The views of a scene show one set of named points, each view turned or mirrored, and shifted as a whole, with a little noise and some points left out.
In the rows, zero is written as 128.

Scene 1
View 1
k_563: [116  98 120 122 161 110 116 138 145  92 173 162 104 138 146 134 123 109
 129 118 120 131 125 120 139 101 146 104  85 125  95 103 112]
k_392: [140 111 147 107 189 114 110 148 127  90 171 118 128 133 152 156 114 166
  93 145 175 114 159 112 114  95 132 100 107 124  91 109 132]
k_268: [119 121 143 128 160  97 105 139 158  78 160 150 131 123 151 141 112 133
 124 127 153 111 120 119 133 114 141 110 124 121  81 121 114]
k_725: [117 114 123 123 161 101 118 131 162  80 159 156  93 137 139 133 113 118
 120 112 138 109 124 122 133 102 161 105  98 108  74  86 113]
k_781: [130  91 123 110 179 121 118 141 122 100 184 140 102 146 145 145 125 129
 110 129 131 133 148 115 131  90 139  99  73 128 105  97 122]
k_51: [ 87 102 102 150 125  92 110 128 177  80 162 212 101 128 146 108 124  54
 179  93  78 138  73 132 165 126 159 111  89 121  88 115  83]
k_364: [117  91 101 116 162 115 126 133 139  98 178 166  75 152 136 129 125  96
 129 109 103 131 129 120 140  93 159  99  59 119 100  79 111]
k_726: [119 116 121 121 162 100 120 129 165  78 160 153  88 138 134 132 113 115
 119 112 141 104 122 124 130 100 167 104  98 105  69  76 113]
k_771: [117 109 110 115 159 104 126 125 161  86 161 157  65 149 127 129 113 104
 117 105 127 106 127 123 131  93 175 104  81 102  71  57 113]
k_573: [131 114 154 117 179 107 101 150 131  86 169 132 149 122 158 153 117 158
 108 146 169 121 144 113 125 108 125 105 119 130  95 132 123]
k_506: [130  81 132 112 181 128 108 155 100 106 196 142 134 137 164 150 133 133
 119 142 122 158 147 113 137  94 112  98  74 148 132 139 119]
k_426: [ 99  94 116 142 142 102 106 139 153  89 174 193 127 125 157 125 130  81
 166 111  89 150  94 125 158 122 136 105  88 136 107 139  94]
k_540: [ 93  99 102 141 135  97 115 129 168  85 167 202  97 134 147 112 126  65
 169  99  82 139  87 129 161 120 155 109  79 123  95 110  90]
View 2
k_781: [105 128 141 127 158 115 125 126 132 162 111 117 116 129 123 100  98 154
 138 147 133 115 104 129 100 124 112 119  97 143 147 121 140]
k_726: [123 148 131 116 131 127 120 103 115 153 103 125 124  91 117  96  87 127
 113 153 126 132  91 146 114 158  78 131 127 146 121 102 144]
k_725: [122 144 133 114 131 125 124 108 118 153 104 125 121  95 117  97  91 130
 117 150 126 129  92 144 115 155  87 130 122 145 125 108 144]
k_426: [ 94 128 144 109  78 113 166 147 109 146 138 146 104 120 121  88 114 139
 129 147 111  91 105 141 166 123 135 146 108 140 126 144 142]
k_506: [ 89 113 148 126 165 107 138 150 143 163 114 117 109 160 125 104 108 166
 154 133 130 103 113 119 101 105 146 114  75 136 162 134 140]
k_364: [111 148 143 138 137  99 135 117 117 164 130 122 125  97 113  96  97 158
 114 168 146  96 102 129 126 127  84 117 130 156 134 134 142]
k_563: [108 134 138 120 131 113 134 126 120 155 117 128 117 115 121  96 100 143
 125 149 128 112 101 137 124 132 108 126 112 144 132 123 143]
k_573: [110 117 133 101 165 140 117 133 139 152  83 118 109 147 135 103  97 127
 153 120 109 148  98 137  82 147 134 132  72 131 147  96 142]
k_392: [115 123 133 114 188 135 103 119 142 158  77 109 115 142 130 109  90 137
 149 128 124 151  98 134  64 145 111 120  79 137 151  90 142]
k_540: [104 146 141 114  67 110 160 133  96 147 143 148 113  91 114  84 106 136
 108 160 119  83 100 145 180 132 109 143 136 150 114 145 145]
k_268: [115 128 130  97 129 139 125 124 122 144  91 128 112 124 128  95  96 117
 137 129 103 144  92 147 108 157 119 142  96 134 127  96 144]
k_51: [105 147 142 111  48 110 169 133  88 143 149 154 112  79 114  79 109 129
 101 167 113  81  98 149 195 137 104 151 145 151 104 147 145]
View 3
k_781: [141 147 142 106 138 141 157 125 130 156 129 141  98 125 146 142 140 133
  97 154 138 104 133  93 145 133 125 132 125 101 111 138 102]
k_51: [ 74 143 189 117 121 168 169 154 181 123 135 120 177 141 162 137 171  65
 118 116 116 144  83 140 146 121 145 163 141  55 157 141 141]
k_426: [ 94 134 185 110 127 170 157 151 177 136 138 134 153 130 164 141 151  94
  94 132 127 110 126 130 148 130 159 149 116  71 139 120 132]
k_364: [107 154 147 107 121 139 179 128 131 152 124 127 125 137 141 132 164 114
 119 138 126 124 106  98 141 124 121 149 144  88 119 162  98]
k_392: [192 142 127 112 172 124 134 112 109 150 131 142  54 111 149 158 118 143
  83 180 155 103 144  86 157 135 113 112 108 123 104 116 110]
k_563: [128 144 153 111 138 146 159 131 140 145 130 132 116 128 149 140 149 112
 104 148 135 122 116 108 147 127 127 142 130  90 125 139 115]
k_771: [124 160 138 120 139 125 175 120 120 134 125 117 114 136 142 140 167  94
 130 140 127 160  70 103 144 114  97 149 161  85 132 166 114]
k_725: [143 150 145 120 154 132 154 123 129 130 131 125 103 127 151 148 150  99
 114 152 135 146  90 108 152 121 109 137 142  90 132 140 126]
k_268: [162 137 153 122 170 143 133 130 139 126 138 130  93 115 160 158 129 102
  95 163 144 129 116 117 158 126 124 126 119  96 132 109 139]
k_573: [178 136 143 114 173 138 128 123 130 140 137 140  70 111 160 159 116 129
  82 173 153 105 143 102 157 134 125 116 105 111 117 102 127]
k_540: [ 82 143 181 113 123 165 167 151 172 130 132 125 162 136 158 137 165  77
 113 125 121 133  95 134 146 124 148 158 136  63 146 139 132]
View 4
k_726: [137 104  91 157 108 132 165 137 129  98 156 119 139 142 138 123 175 153
 112 173 167 135 122 161 122 115 135 131 125 157 102 131 128]
k_781: [113 133 127 130 139 158 141 118 126 106 155 150 141 129 118 109 138 161
 131 154 151 141 121 149 119 120 117 146 119 140 114 131 112]
k_563: [138 122 121 140 128 138 140 122 129 108 157 124 138 135 129 124 145 159
 128 154 155 135 121 154 118 104 117 136 125 136 103 125 118]
k_573: [100 146 112 100 130 147 168 120 121  98 143 160 136 127 132  88 138 140
 127 162 157 147 145 119 152 137 163 151 136 117 121 129 105]
k_771: [141  94  94 174 112 140 157 141 128 100 163 120 138 145 133 132 179 164
 112 171 167 132 108 174 108 110 116 126 116 173  97 133 130]
k_392: [ 86 139 108 114 133 164 176 124 117  93 147 176 137 128 123  83 151 146
 124 171 159 150 134 131 145 149 155 155 121 144 128 135 108]
k_426: [171 130 136 124 126 109 111 112 141 121 158  92 136 131 138 143 118 154
 137 137 149 131 133 145 122  69 106 125 143  96  87 112 120]
k_51: [199 104 120 156 106  89 112 125 147 122 164  58 138 140 151 171 143 158
 127 142 160 119 126 167 109  53  94 106 144 114  70 108 135]
k_540: [185 109 124 151 111 103 115 122 144 121 163  74 136 139 143 158 140 160
 127 142 156 123 123 164 111  63  97 115 138 116  77 114 131]
k_364: [144 109 128 164 131 150 124 122 132 112 167 125 143 136 119 137 147 177
 128 150 152 134 101 177  93  95  83 133 111 156  99 129 125]
k_506: [107 155 151 103 156 165 125 103 125 112 152 165 143 119 109  99 108 161
 145 137 139 148 123 135 123 117 110 155 121 116 121 130 100]
View 5
k_426: [ 92  95 154  87 138 127 115 168  80 150  95 134 140 143 128  97 125 129
  97 127 119 184 134 167 140 169 124 168 123 110 142 122 137]
k_51: [ 80  83 119  76 142 139 128 184  87 125 107 147 134 141 107 111 123 123
  91 112  98 218 148 179 146 198 125 178 128 153 148 153 126]
k_726: [107  79 143  78 143 104 153 156 139 158 131 113 150  89 111 113 145 125
 116 104 123 141 128 173 142 154 122 103 153 172 146 135 112]
k_506: [113  86 208  91 129  92 116 148  93 197  88  97 165 133 130  75 167 149
 107 138 139 112 110 149 130 114 126 134 148  85 127 105 152]
k_771: [105  64 141  73 143 101 155 163 142 157 127 113 158  96  96 112 163 132
 107 101 114 150 129 178 141 156 126 110 166 186 144 153 115]
k_573: [121 110 187  96 141  98 138 130 121 188 122 102 152  94 147  94 133 125
 129 126 148  97 113 155 140 122 114  91 134 103 144  84 125]
k_725: [107  83 146  81 143 106 150 154 136 160 128 113 150  93 114 111 144 126
 116 109 124 140 128 172 142 151 122 108 150 162 147 133 117]
k_781: [112  78 181  85 135  93 135 152 117 181 106 100 163 113 117  91 168 140
 110 123 132 124 114 160 135 127 126 118 156 123 135 120 136]
k_268: [112 108 159  90 145 111 145 141 125 167 128 117 143  94 141 107 120 120
 124 118 136 127 126 164 145 146 113 100 128 125 147  99 119]
k_364: [100  60 159  74 135  99 135 170 118 165 104 107 162 123  96  95 175 142
  96 113 113 155 127 168 138 148 133 137 167 158 135 155 133]

Which points are out of place in each view (at most two, in the order of its rows)? Write - if all are in place.
view 1 => k_781, k_51
view 2 => -
view 3 => k_392, k_771
view 4 => k_364
view 5 => -
